A landscape with many peaks, sampled at points; each row gives a point and its height.
A climber steps from a point to the highest of its 2 nearest points, and stops where none of them is higher. Distance is the straight distance between rows; heights are no part of it.
gof: [125 142 116 143 153 145 132 177 103 163 116 139 132  85 151 165  89 140
  93 110 154 130 167 142 165 130 102  88 130 162 100 117 101]  h=593
nifov: [132  97 111 108 143 160  88 103 165  88 172 120 156 162 148 108 129 173
 154 167 121 148 157 142 121 149 184 145 137 103 126 102 141]  h=519
Bili: [176 126 131 177 167 122 100  95 152 119 118 134 127 139 120  87 162 161
 116 145 105  89 141 134 114 141 173 113  88 116 152  98 192]  h=279
benik: [181 157  93 124 113 146 117 119 102 164 153 108 110 190 104  71 189 174
 106 102 148 151 112 174 118 110 165 162  83 138  97  74 139]  h=564
mede: [ 62 138 154 111 101 129 116 128  79 144 129 112 157  86 145 154 118  82
 143 133 135 167 140 131 139  82 135 173 165 112 148 121  93]  h=409
vuzi: [128 147 103 132  86  39 160 145 124 162 163  83 132  99 169 129  79  31
 101 121 155 140 128 139 158 132 111 169 154 144 105 165  90]  h=729
Koro: [ 86 164 117 135  90 122 173 188 115 137  98 134 134 133  83 143 127 165
 159  69 110 155  74 118  98 114 123 153  70 141 114 139 121]  h=97
Vesu: [135  68 119 132 150 170 157  74 163 100 141 165  91 163  96 118 173 121
 110 132 122 133 116 104 100 116 141  80 131 116 125 131 159]  h=217
mal: [104 133 149 125 111 112 157 114 155 147 150 156 102 104 114 158 122  74
  70 171 187 119 130 107 144 132  79 127 200 172 125 124 102]  h=99
pes: [108 152 130 146 127 180  84 111  62 125 102 112 171 104 129 127 174 109
 181 122  96 160 124 150 127 102 189 152 119  78 159 114 154]  h=541
fura: [119 107 157 150 107 114 120 165  58 120  73 132 128 116 166 138 144  72
 161 131 103 121 112  97 136  75 148 150 119  95 188 151 131]  h=436
miku: [105  70 122 130 157 156  99 143 120  97 125 134 131  90 153 163  99 142
 147 117  91 142 135 135 137 116 125  85 117 121  89 183 115]  h=755
ruti: [129 170 124 149 128 109  87 127  72 152  90 112 170  83 174 126 116  53
 131 191 153 128 152 115 170 132 159 160 166 120 168 109 136]  h=478
piza: [102 138 160 138 106 112 101 102 100 120 111 136 139  71 162 146 130  32
 123 200 157 119 134 106 139 116 137 162 200 122 160 134 120]  h=389
feno: [ 80  96 188  94 119 134 135 144 141  86 140 171 108  85 154 168 100 143
 117 125 159  95 133 130 124  95  71 129 165 142 122 123  90]  h=427
non: [ 93 148 141 142 102 139 144 194  43 163  85 127 139 128 127 146 142 109
 144  92 128 156 118 109 151  67 139 163 104 119 165  97 120]  h=539
belu: [139 198 114 135 115  91 131 152 128 178 126 102 147  79 103 148 107 107
 140 121 114 119 123 148 146 162  71 141 123 187 120 175  95]  h=735
tefiv: [126 205 102 153  88  94 178 185 119 166  98 121 128 148  57 128 142 138
 160  82 105 140  69 119  93 135 126 168  60 159 117 140 136]  h=92
vanav: [191 187  97 103 123 131 173 127 151 174 165 112 116 193 108 108  93 179
  93  66 145 144 149 158 131 195  90 115 119 135  80 106  84]  h=525
Zipig: [124 131 136 135 122 146 129  86 138 126 126 134 145 128 121 129 156 100
 135 184 146 138 122 106 134 128 152 141 178 123 178 102 152]  h=383
bena: [110  80 115 109 141 160 112 186 106 113 150 124 137 126 184 140  76 157
 123 108 150 145 190 142 161 106 132 137 117 117 107  88  98]  h=265
Mora: [153 114 105 132 137  77 136 128 160 136 146 125 115 117 159 133  88 108
  96 162 137 117 150 126 127 164 108 123 163 170 111 184 102]  h=632
Tuza: [162 170  91 165 157 141 164 102 150 163 102 148 106 100  88 154 139 126
  76 103 125 128 122 132 120 175  92  60 129 165 106 162 128]  h=628
Sagu: [101 130 170 131 101 119 131 110 153 123 131 165  79  94 123 168 136  91
 100 179 143 103 106 116 111 118  65 141 199 160 124 155 120]  h=76
Kam: [143 136 163 140 159 136 148 127 146 138 103 154 106 130 122 116 145 165
 103 121 133  92 125 118 110 107 111  91 126 138 180  83 146]  h=413
div: [154 157  85 133  96  57 108 186  83 173 131  76 135 154 184  92  83  46
 115 144 152 143 146 111 164 138 163 210 109 116 102 132 109]  h=619
balu: [ 98 191 136 114  87 103 149 125 126 173 144  97 151  81  89 164 105 101
 138 114 128 139 102 158 135 144  69 151 158 169 113 171  77]  h=707
Tagu: [150  50 138 123 155 140 134 149  98  70 119 141 120 135 178 131 108 108
 132 135 150  78 165 105 160  96 122  88 139 102 170 101 143]  h=275
Pidu: [ 98 197 111 129 136 127  80 138  79 194 125  81 171  72 105 151 115  82
 141 146 131 161 153 144 168 129 127 159 150 142 106 127 116]  h=615
gubem: [ 92 138 154 117 115 130 152  80 186 113 127 137 110  99  97 124 130 170
 125  91 110 124  93 158  54 132  96 118 108 132 111 158 132]  h=123
luze: [107 122 151 140  88 100 166 129 158  91  86 143  88 103 122 140 119 179
 129  84  74 101  69 117  89 133  73 106 115 119 100 216 105]  h=418
revog: [109  73 105 128 142 156 121 116 120 112 127 136 121 108 145 160 106  86
 126 146 126 158 131 124 134 119 133 102 158 134 100 178 121]  h=812
Lif: [ 71 153 123 106 103 135 137 164 113 140 154 108 174  78 130 178  76 152
 136  96 139 157 143 167 155 135  94 138 130 152  74 144  66]  h=294
tor: [117 180  99 122  83 124 153 130 140 154 152  97 152 150  69 103 138 158
 158  69 104 161  89 184  79 151 132 173  54 138  75 144 123]  h=486
Pamef: [174 180  88 153 133 182 102  97  80 164 123 112 132 167 100  94 188 126
 105 144 169 154 124 148 174 130 185 141 134 118 134  48 174]  h=302
sepu: [135 140 112  90 136 150 143  92 178 140 195 124 131 187 111  97 131 187
 113 122 143 159 151 152  96 147 144 140 127 133 107  79 123]  h=576
Lok: [124  92 103  83 127 140 152 125 148 113 174 126 119 183 151 110 105 188
 129 100 124 175 142 147 110 126 132 140 129 131 105 134 103]  h=604
loseb: [111  80 109 100 101 107 174 176 131 101 152 126 118 174 162 124  85 173
 133  91 122 162 139 130 126 121 126 157 110 134 105 150  86]  h=634
nibo: [105 131 118 145 170 161  91 140 131 136 128 151 166  58 125 167 128 105
 120 189 151 124 158 107 162 150 130 102 151 162  88 136 123]  h=395
kedan: [166 131 110 123 109  55 169 166 160 136 147 111 123 141 155 123  78 141
 115 124 113 113 149 132 119 181  94 143 130 162 109 188  76]  h=697
sibi: [153 190  99 128 103  70 130 147  92 205 132  79 131 153 110 103 117  61
 146 133 122 158 126 120 154 134 116 185 122 152 131 154 115]  h=663
nuge: [122 105 115 139 101  72 138 213 110 133 129 117 133 138 182 123  91 110
 122 122 139 135 148 115 144 114 147 178 110 130 124 130 108]  h=607
loz: [136  91 126 106 126 120 192 126 134 135 142 150  82 170 146 126 104 135
  81 104 159 143 138 125 122 106 101 111 161 150 145 122 102]  h=312
keda: [149 136  86 141  82  72 161 210  94 160 141  99 121 175 149 120  88 102
 117 113 142 152 134 113 154 132 140 188 102 142  99 139 105]  h=635
fenev: [134  94 135 149 131  75 148 234 118 113 104 139 117 121 178 134  80 154
 117 109 113 102 159 102 144 120 128 133  91 138 113 145 107]  h=551
kaze: [144  62 172 123 128 119  97  97 103  29 132 111  91 147 123 132 151 126
 171 117 101  36 113  85 145 117 108  65 134  63 186 122 170]  h=444
fopim: [112  97 160 112 121 115 139  67 191  93 147 142  80 148 114 108 146 158
 125 128  97 112  95 130  57 115 115 130 137 117 138 155 145]  h=154
bifit: [111 156 121 144 162 187 139 108 161 160 127 154 137 113  67 137 162 137
  84 109 147 147 138 141 113 147 135  79 109 142 107  77 148]  h=322
Kikad: [157 117 168 152 138  98 139 107 142 114 101 142 103 153 124  73 164 174
 123 112  94  74 104 124  98 100 142 118  88 115 180 105 175]  h=332
Fize: [ 66 122 146 115 117 169 141 142  80 147 109 134 126  88 117 177 119 103
 129  96 144 159 116 142 141  73 100 121 153 137 139 121 104]  h=376
lopil: [181 155  86 140 145 143  58 175 110 169 127  82 130 142 159  97 103 151
 120 162 134 121 168 129 161 165 159 167 111 132 116 115 139]  h=565
pok: [130  55 149 118 123 172 117  94 160  37 136 146 137 134 113 133 175 102
 159 179 129  93 130  74 151 154 144  82 151  72 149 123 170]  h=422
Mam: [100 100 169 144 106 136 112 119 117 103 107 153  73  82 135 180 135  87
 125 149 105 106  94 125 111  90  68 116 173 131 113 192 131]  h=54
nevo: [156 165 106 156 115  65 125 161 108 183  91 100 120 127 128 121 132  76
 138 136  99 136 105 110 125 134 122 166 117 162 154 194 128]  h=684
kigi: [145 170 140 128 160 126 134 141 156 168 123 139 123 124 124 131 121 165
  97 133 151 113 154 123 120 144 103 106 137 161 147  83 121]  h=464
zif: [110 126 176 114 127  74 109 136 191 111 136 119 128 116 133 113 117 183
 150 142  85 100 109 124  81 137 120 152 120 133 137 170 116]  h=201
degar: [113 139 138 148 157 146 107 143 144 134 110 126 136  81 121 135 127 187
 140  92  86 121 129 146 104 126 128 100  71 127 102 139 141]  h=652
lezu: [155 160  93 139 145 155 158 156 115 167 117 130 119 128 127 153  92 164
  78  81 145 147 157 147 149 159  97  77 123 151  95 122  98]  h=608
rura: [123  63 158 114 146 158 105 105  81  51 123 112  96 131 112 156 158 118
 174  93 111  59 106  94 130  81  86  68 109  69 173 127 158]  h=417
bitir: [140 174  93 154 138 154 111 146 105 187 118  99 128 125 103 119 152 145
 124  99 110 151 119 161 123 122 142 138  83 144 113 124 150]  h=588
fano: [ 83 108 137 126 154 179 114 109 145 100 123 141 130  69 107 166 125 166
 148  86  92 137 118 152 102 117 116  83 102 120  83 160 130]  h=703
lisik: [146 216 100 137 134 113 112 116 150 186 136  98 148  76  68 133 128 103
 141 110 100 127 126 163 125 172  84 130 111 180 118 153 128]  h=717
Mik: [ 93 209 165 114 113 110 141 192 150 175 100 127 154 108 105 116 116 185
 141  93 151 113 108 129 103 123  90 148  91 156 153  84 108]  h=80
pudu: [115 126 173 105 137 101 158 124 180 112 103 152 110 134 129  88 120 217
 128  62 106  96 124 116  69 125 113 110  89 112 119 121 129]  h=93
Tisad: [173 115 171 166 132 128 112  99 121  71 110 131 139 119 136 110 155 130
 174 155 110  82 113 119 153 147 170  97 136  85 199 102 207]  h=222
narag: [125 105 182 110 158 110 138  66 192  84 131 158 116 151 117  79 133 206
 115  87 112  80 151 126  59 135 142 109  92  96 117  85 152]  h=131
Gid: [162  95 102 112 128 175 114 114  69  93 134 131 131 189 159  96 173 148
 167 116 132 153 123 145 146  91 175 144 115  94 148  85 147]  h=286
nusu: [102 131 168 146 115 134 134 177  84 138  73 133 132 104 130 148 153 130
 163 106 102 117  98 104 127  67 123 140  95 117 181 122 138]  h=489
det: [148 134 136 144 114 100 169 111 157 105 100 149  92  95 134 159 108 159
  92 109  98  91 105 127 106 163  65  90 152 143  97 222  89]  h=380
pumak: [ 96 109 152 110 106  78  95 160 149 118 138 111 148 118 157 141 104 133
 161 156  96 138 121 130 108 127 138 176 132 126 135 187  91]  h=235
Kodeg: [191  97 102 155 146 170  97  86 101  72 125 137 143 167 135  87 186 137
 153 141 125 122 124 151 141 139 208 108  97  84 133  84 208]  h=234
Nam: [ 91 129 134 139 146 189 153  92 151 136 114 163 109 103  67 148 160 129
 100  87 136 142 103 147  92 114 112  71 116 135 116 111 150]  h=336
Gatil: [179  80 130 170 182 130 107  93 149  91 116 143 111 151 126  89 154 145
 118 146  91  76 138  94 129 140 173  58 107  98 138 117 188]  h=253
lege: [127  91 171 101 158 149 149  83 208  69 149 174 121 149 111 108 152 181
 117 131 126  95 161  94  95 149 137  94 135  97 131  75 141]  h=184
Tisi: [107 148 154 115 136 139 151 121 188 151 146 166 129 118  90 145 149 119
  75 174 183 123 146  86 141 160  94 104 176 166 127  91 105]  h=118
nivo: [143 155 102 138 129 129 164  68 147 163 143 131 115 158  76  98 165 135
  95  88 130 151  96 181  75 135 130 120  91 158 112 132 148]  h=187
kode: [131 155 150 157 170 141 117 111 184 137 110 181 118  57  85 159 171 124
  92 157 125  89 129  91 123 169  99  77 131 163  90 156 142]  h=463
biv: [123 140 122 155 130 148  88 140  92 145 105 108 149 127 128 116 172 136
 162 114  87 148 109 146 116  96 178 157  79 106 143 127 158]  h=566
seba: [124  86 132 112 155 193 110 134  88  69 129 125 144 138 132 132 154 168
 186  84 116 116 135 146 141  85 137 104  81  80 160  79 159]  h=273
rov: [131  76 119 126 158 162 106 174 103  96 133 137 148 112 190 139  86 126
 122 140 165 113 195 124 175 113 139 109 134 112 126  70 125]  h=254
rotug: [151  64 125 121 135 131 100  76 161  56 127 145 140 170 147 102 145 102
 157 203 114 114 113 103 135 162 187 110 164  79 160 143 171]  h=481
Vonip: [127 108 159 141 158 168 100 107 133  79 127 137 153 113 120 111 142 192
 154  94 108  86 150 153 113 116 152 100  62  83 143  64 176]  h=259
Logum: [162 124  91 135 133 189 115 110  70 124 115 126 143 165 149 106 151 112
 138 155 159 153 137 125 175 120 180 127 148 106 146  67 168]  h=293
Dobef: [109  89 154 100 116 185 115  99  99  40 141 135 170 116 139 156 144  91
 200 159 152 137 146 114 162 142 157 124 169  72 173  93 157]  h=356
soso: [108 162  99 122 123  97 100 112 105 173 142  86 158  99 130 138  95  49
 130 165 138 162 142 134 151 140 129 160 165 146 104 159 107]  h=636
mapi: [111 171 101 127 125 125  93  69 104 168 138  91 152 128 107 110 163  70
 158 150  97 182 105 145  94 127 172 169 144 119 129 168 133]  h=710
bep: [ 86  95 102  92 129 177 144  88 147 124 177 133 141 153 105 143 128 117
 117 150 160 192 144 115 143 125 140 122 172 129 104 109 117]  h=720
fezab: [139 154 145 116 104 108 147 136 122 157 135 114 135 175 135  97 145 161
 135 131 138 134 113 129 122 102 135 179 127 138 189  84 130]  h=325
Lim: [150 107  88 118 132 116  77 125 102 122 115 110 156 162 203 100  94  83
 134 194 135 146 145 133 147 146 189 160 146 104 133 127 133]  h=574
mok: [144 142 180 113 138  63 148 128 193 124 118 141  93 126 142 109 112 187
 110 130 103  74 130 103  83 150  93 122 143 150 133 160 110]  h=156
Nari: [150  98 126 150 123  85 171 155 136  93  94 147 102 100 169 154  87 160
  90  91  97  96 133 123 134 150  91  88 133 136  91 212  82]  h=358
delel: [110 155 158  86  93  96 172 131 162 156 149 120 125 170 121 101 120 171
 130 115 150 133 106 132  92 109 102 167 137 151 172  99 104]  h=298
gugir: [105  67 166 123 100  97 148 146 136  83 105 140  68 133 147 138 113 139
 134 105  85 110  93 107 108  97  82 125 134 117 128 200 114]  h=482
falo: [ 89 147 146 115 113 120 145 166 127 114 145 148 164  54 154 180  79 163
 117 104 144 115 135 158 142 143  81 128 134 163  75 173  60]  h=304
zesuv: [ 96 152 101 101 124 145 143  96 137 167 180 101 150 148  87 151 103  96
  99 153 175 185 148 130 171 137 122 124 174 139  84 108 109]  h=688
Vodaz: [137  81 144 120 132 129 149  75 180  96 146 150  90 166 121 109 155 129
 114 166 125 115 118  99  96 124 130 122 170 120 160 133 148]  h=190
Duval: [ 98  81 158 131 134 112  69 117 152  79 138 163 133  80 163 159 112  69
 123 216 140  93 127 112 139 140 133 136 185 128  96 186 116]  h=361
zisu: [138 114 112 124 131 134 173 110 109 166 135 140  96 180 126 121 128 104
  82 128 173 160 119 121 145  95 117 112 168 151 153 103 124]  h=326
fubog: [ 76  91 120  86 134 176 103 142 120 105 163 116 160 122 154 151  95 162
 160 119 131 176 162 150 143 103 135 150 132 115 112 100  97]  h=274
duti: [165 199  88 147 140 149 177 121 132 167  97 134 131 115  93 157 112 149
  74  68 138 131 124 155 135 186  73  61 123 152 105 134  89]  h=614
lovuf: [166 154 106 121 154 147 119 105 173 147 166 126 125 165 110  90 134 192
  99 103 129 134 164 162  82 172 153 134  86 130  83  91 143]  h=553
kifi: [120  87 171 121 125 175 132 106 117  75 116 147 100 119 109 160 164 110
 150 133 137  80 116 104 128  86  95  89 151  95 183  95 161]  h=378
vibik: [154 133  87 106  96  92  96 141  71 144 135  89 143 197 188  78 112  88
 132 165 145 167 132 127 150 129 188 206 128  98 113 131 111]  h=603
lop: [ 71  75 151  84  88 126 178 135 130  95 141 143  89 124 149 154  95 128
 120  86 142 149 117 139 118  88  71 145 156 128 128 150  83]  h=556
gadi: [165 123 176 162 119  97 129 110 119 109  91 128 110 140 143  97 169 136
 150 144  97  82  91 113 126 102 146 135 131 105 218 121 177]  h=270
biriv: [117 205 137 130 108 103 137 164 145 183 112 109 142 129  86  98 141 163
 143  97 124 118 102 141  94 130 114 170  67 153 152  97 138]  h=88
ragif: [130  51 156 132 147 103 102 126 154  68 130 165  91 110 165 145 104  91
 105 184 125  73 142  93 136 128 113  91 176 120 104 177 124]  h=452
meb: [154 146  94 121  74  87 187 195  76 166 146 113 103 212 123 113 116 130
 108  95 157 166 111 119 161 111 129 178 106 146  98 115  98]  h=646
Govi: [181 192  81 164 111  82 154 177 126 174 101 104 124 126 101 126 120 124
 137 102  90 120 115 127 132 177  91 139  82 170 123 187 117]  h=711
mebe: [104 155 122 141 127 131 108  63 156 153 148 104 141 105  76 124 164 101
 138 138 101 149 103 162  73 130 150 159 116 140 130 149 155]  h=791
bezil: [ 93 106 164 133 128 193 130  74 137  79 126 152 139 104  75 143 182 117
 149 115 135 107 111 140 106 104 136 104 110  89 165  73 180]  h=428
litol: [148 101 105 115 131 125  89  87 140  86 115 131 166 159 171 106 123  87
 154 223 133 139 127 113 140 173 198 139 169  94 155 134 157]  h=529
Popum: [124 170 101 115 101 119 113  82 105 168 167  89 150 166  96  93 183 113
 157 115 108 187  95 171  92 116 173 190 105 124 103 138 131]  h=675
kapa: [ 72 127 143 116 130 193 145 103 130 140 126 150 117 104  75 167 151 107
 111 117 150 158 104 134 122 101 103  95 164 139 133 103 126]  h=355
gumi: [108 198 101 148 155 168  85 130  94 200 115  95 158  82  78 144 149 111
 128 124 124 154 135 157 149 124 139 132 125 142 118  98 149]  h=601
lelop: [158 198 103 107 106 133 171 147 157 160 139 116 134 165  99  96 112 199
 119  43 134 135 122 165  91 186 101 129  73 128  79 112  98]  h=517
kevid: [175 163  87 147 135 144  84 161 122 169 138  89 121 151 120  95 145 168
 131 117 104 136 133 153 118 154 163 164  68 134  96 133 147]  h=577
peb: [134 102 110 148 138 147 155  50 161 130 145 151 103 153  75 106 187 109
  96 131 124 146 101 141  79 120 151 114 117 134 120 138 171]  h=200
Rame: [150 201 110 119  93 131 147 155 145 166 137 115 132 166  70  75 131 187
 125  51 141 127 116 179  80 172 125 165  26 132  69 100 123]  h=503
Kuz: [161 137  90 113 111 120 128 117  69 163 138 101 124 198 164  88 128 107
 112 149 166 170 131 129 167  99 161 170 151 123 125  96 124]  h=587
Koma: [161 163 104 118  77  58 199 178 160 135 150 111 130 175 106 112  86 144
 147 108 107 123 114 120 113 184  91 169 105 157 112 170  77]  h=754
tibi: [157 144  99 116 102 101 190 137  94 181 141 117  97 212 124 102 131 132
  93  95 156 172  99 141 146 104 109 137 131 160 127 123 107]  h=633
Gano: [104 118 178 108 145 118 133 147 149  99 129 175 128  68 158 167  86 178
 116 115 132  91 143 127 124 137  80 108 143 153  85 163  83]  h=340
nuva: [163 166  83 155 175 152  95 133 166 168 123 131 146 112 101 122 153 119
  98 182 146 127 174  95 157 185 144 104 123 157 113  99 158]  h=537
gukik: [101 185 122 105 113 124 152  98 145 178 164  99 139 121  73 149 109 110
 121 120 144 164 114 154 135 141  90 124 161 161 116 130  99]  h=680
zefem: [185 165  90 104  97 135 107 133  70 181 152  80 110 206 124  78 160 140
 120 133 160 167 116 143 164 107 164 184 118 124  89  97 116]  h=575
Bemi: [124  69 164  86 156 138 134 107 173  56 157 152 119 155 147 113 119 190
 145 132 122 101 160 108 113 123 128 112 147  97 153  95 124]  h=225
figip: [106 136 108 110 106 107 132 127  83 159 155  89 144 147 169 119  87  70
 101 136 180 172 156 135 179  92 152 172 156 107 110  89 110]  h=559
paf: [130 110 132 156 120 103 126 140  70 151  74 126 107 107 175 132 126  42
 119 149 122 129 114 107 131  88 137 138 147 125 164 172 133]  h=434
Vofaz: [120 148 131 161 173 148 101 129 132 141 103 148 129  44 114 169 135 126
 121 144 108 111 123 128 134 139 109  81 130 166  96 179 135]  h=421
zor: [143 126 178 162 140 111  83 142 112 107  91 131 147  75 160 140 131 122
 156 179 116  73 131 109 159 117 137 121 149 119 190 123 155]  h=723
gaf: [107  78 130 118 130  85  62 155 138 107 125 119 156 118 185 140  90 106
 154 174 104 134 134 139 130 132 165 149 136 105 127 189 102]  h=252
vido: [145  96 118 152 148  97  86 123 108 125  76 130 126 111 181 124 109  46
 121 200 120 109 118 106 141 128 156 120 153 120 151 176 143]  h=479
Nosez: [127 103 128 172 136  81  88 184 130 117  94 124 125 151 122 115 134 163
 165 113  47 120  90 106 115 126 175 126  50 107 116 179 149]  h=589
Dod: [ 84  87  91 101 119 172 150  81 107 128 155 126 126 141 117 153 120  78
 122 131 144 207 123 132 141 105 135 119 176 126  92 153 113]  h=756
Tizaf: [152 170  99 131  57  50 188 172 127 161 158  90 143 155 105 126  76  77
 147 113 119 137 119 129 161 169  83 185 116 151 105 163  71]  h=796
safiv: [152  86 135 143 149 103 152 119 161 108 118 162  74 117 149 143 110 112
  80 162 128  96 142  95 124 147  98  82 176 154 105 186 121]  h=546
boki: [152  94 138 139 164 109 112 172 127 122 109 132 123 126 175 122 100 163
 123 140 110  97 164 113 142 121 134 107 118 129 135 132 128]  h=496
Zod: [128  74 148 152 141  92  74 156 117 106  93 124 125 135 152 120 128 132
 165 138  61 104 102 108 134 105 160 109  98  92 145 184 140]  h=555
kupo: [108 125 152  74 120 124 187 130 164 136 147 150 105 169 137 122  91 182
  94  91 171 142 136 133 105 121  84 121 155 147 144  93  84]  h=290
sotub: [150 174 113 146 174 132 120 113 196 164 131 155 137  91  76 135 168 120
  89 161 137 115 162  93 127 194 115  92 123 171 103 123 141]  h=513
gefub: [166 112 101 110 133 154 119  89 149 105 176 126 131 201 137  78 161 187
 130 145 139 149 142 154 112 133 182 153 124 117 126  78 148]  h=549
gobil: [ 81 146 145 118  92 109 162 147 162 122 113 126 130 126  95 115 129 179
 157  78 101 137  74 129  67 117 117 154  74 130 120 154 127]  h=105
Gero: [128 119 124 165 150 111 102 172 140 117  99 121 130 109 124 127 116 192
 147  87  51 120 113 128 112 143 146  99  47 116  83 178 136]  h=616
Vusog: [ 95 149 118 118 109  79 136 115 124 156 172 101 149  80 148 153  82  38
 100 148 173 146 141 143 164 128 112 155 180 148  87 147  91]  h=676
guno: [101  81 143 115 128  86  64 128 145  85 140 138 150  92 198 143  88  64
 136 199 143 112 137 133 134 132 161 157 171 105 123 168 103]  h=291
Kab: [149  69 105 111 144 166 115 149  79  77 129 135 116 189 148 101 177 173
 177  79 107 141 117 143 135  77 156 135  64  91 124 101 138]  h=281
somus: [117 125 121 145 137 164 121 202  71 162  95 122 132 109 149 149 111 138
 128  99 129 142 148 134 162  88 125 123  99 130 131 100 126]  h=568
dad: [154 101 123 149 143 181  84  93 118  73 145 129 156 146 121  95 169 174
 155 120 113 120 144 176 126 132 197 128  71  81 125  74 192]  h=244
logiz: [183 159  73 151 169 136  88 153 121 178 116 109 121 132 145 108 106 120
  97 174 148 122 178 113 163 163 139 125 131 159 117 109 147]  h=554
loto: [118 122  96 111  76  90 203 197 116 112 143 135 114 196 119 130  96 168
 137  85 129 163 106 109 119 126 130 177  97 144 102 139  90]  h=672
ganin: [127  76 156 105 106 175 119  72 123  17 142 136 148 138 116 145 176  83
 200 153 140 120 117 101 145 158 156 104 156  54 174 116 189]  h=382
vak: [183 194  69 131 138 108 122 108 113 207 139  90 114 169  95  98 128  82
 108 142 142 147 132 130 162 149 114 138 138 166 127 122 143]  h=650
Bafo: [126 130 131 118 114 141 142  83 113 134 141 125 132 163 129 111 163 121
 139 141 135 156 107 135 117  93 153 158 156 123 177  97 139]  h=349
velor: [109  93 166  76 149 143 162 130 161  93 139 162 112 150 149 122 105 194
 121 102 151 116 158 120 108 113  99 110 143 124 149  78 102]  h=260
benud: [120 187 169 118 166 130 127 123 183 150 112 161 136  82 108 134 125 185
 108 103 147  97 139 134  86 153  97  97 115 152 118  91 123]  h=516
Vanob: [124  84 152 118 110 162 134 106  74  67 118 144 133 116 160 151 134  55
 158 154 166 115 140 103 155 104 132 122 180  86 190  98 148]  h=327
taze: [130  64 134 121 124 131 143 148  71  95 115 135 123 135 193 128 116  78
 135 123 159 116 147 116 158  75 133 137 140  99 183 100 129]  h=297
Nol: [181 187  62 153 141 116 151 118 126 194 120 110 110 127  93 130 118  89
  90 120 136 140 134 137 158 171  85  97 138 181 118 157 123]  h=643
rep: [ 73 106 152  95  82 131 160 120 126 124 127 129 103 131 127 147 128 128
 145 102 118 163  87 131  97  82  94 161 149 131 147 158 104]  h=651
Laz: [104 169 164 142 171 160  98 152 142 146 102 144 151  56 113 144 128 189
 133 105 121  99 139 144 113 118 115  93  86 138 118  89 139]  h=594
kevi: [137 104 131 131 149 125 109 131 144 119 135 129 139 123 160 126 112 130
 129 183 134 121 156 115 135 131 145 129 156 136 150 120 131]  h=443
mavek: [139 170 145 158 133  91  86 153 104 157  92 112 156  82 162 133 127 100
 143 182 131 104 143 118 154 126 136 166 146 146 187 125 133]  h=545
pagev: [115  62 147 109 107 118 152 124 105  96 120 139  86 166 152 123 142 112
 149 110 106 139  97 112 111  72 118 148 135 109 165 169 122]  h=557
Buli: [137 171 106 138  67  54 183 170 126 153 156  98 154  99 130 149  74  78
 115  99 143 116 128 148 170 161  68 159 129 155  98 162  55]  h=770
vese: [119 132 168 102 156 156 157 104 213 121 139 182 130 130  96 132 159 166
  86 130 159 116 157  91  97 166 114  92 142 128 116  73 120]  h=145
Veson: [135  54 163 125 123 117  58 107  93  24 117 124 112 122 143 163 133  72
 165 168 115  37 113  78 162 133 116  61 160  59 154 151 163]  h=485
Kida: [ 73 117 138 111 108 117 104 136  96 114 158 111 170  80 193 144  93  65
 131 147 170 151 161 138 165  96 154 175 170 100 125  93  96]  h=477
bisuv: [ 96 132 157 143 126 192  96  83  93  85 116 128 171  81 103 147 178 103
 187 130 110 137 120 150 123 111 176 130 129  74 172  97 178]  h=502
let: [124  89 188 140 141 133  60 128 105  60 115 135 141  77 147 160 133 117
 177 165 105  57 120 101 161 114 127  86 143  89 161 132 150]  h=550
faf: [156  81 121 154 175 169 137 100 133 109 112 157  99 136 107 119 168 123
 117 127 110 103 127 101 118 109 144  56 112 113 137 119 179]  h=233
vosaz: [ 66 139 141 103 144 177 106 152 121 136 147 133 169  70 129 176  96 163
 139 116 142 151 156 156 147 112 113 119 137 145  95 101  93]  h=285
savu: [135 135 118 136 130 139 158  91 136 163 124 140 114 156 100 122 161  79
  91 177 167 144 119  91 143 126 127 121 180 150 170 100 145]  h=346
duse: [146 162 104 157 151 179 125 105 128 164 127 139 132 153  84 109 179 133
  92 126 157 139 130 146 136 131 160 111 112 135 144  50 171]  h=310
nogi: [173 170  96 121 164 150 160 109 173 168 148 142 112 168  92 121 130 164
  74  94 152 151 158 128 112 191 123  89 124 148  87  88 122]  h=534
sanan: [110 168 109 152 152 141 104  88 170 152 141 117 149  72  71 143 147 123
 126 132 106 135 125 161  91 160 133 116 104 157  97 149 151]  h=709
tolit: [139  59 140 146 155 106  68 122 113  97  91 129 107 122 160 130 118  92
 148 165  82  90 103 106 140 111 147  77 136  92 142 192 146]  h=527

Where does a climber stop that starts at each point below?
mal | Zipig
narag | Zipig
paf | degar
bena | rep
nusu | belu
benik | Tizaf
sotub | Tizaf

For each start below, name every point that the climber comes to, in order.
Sagu | mal > Tisi > vese > lege > Bemi > velor > kupo > loz > zisu > savu > Zipig
fura | nusu > non > somus > gof > lezu > duti > Tuza > Nol > vak > sibi > nevo > Govi > belu
Vofaz | kode > sotub > nuva > logiz > lopil > kevid > bitir > gumi > Pidu > soso > Vusog > vuzi > Buli > Tizaf
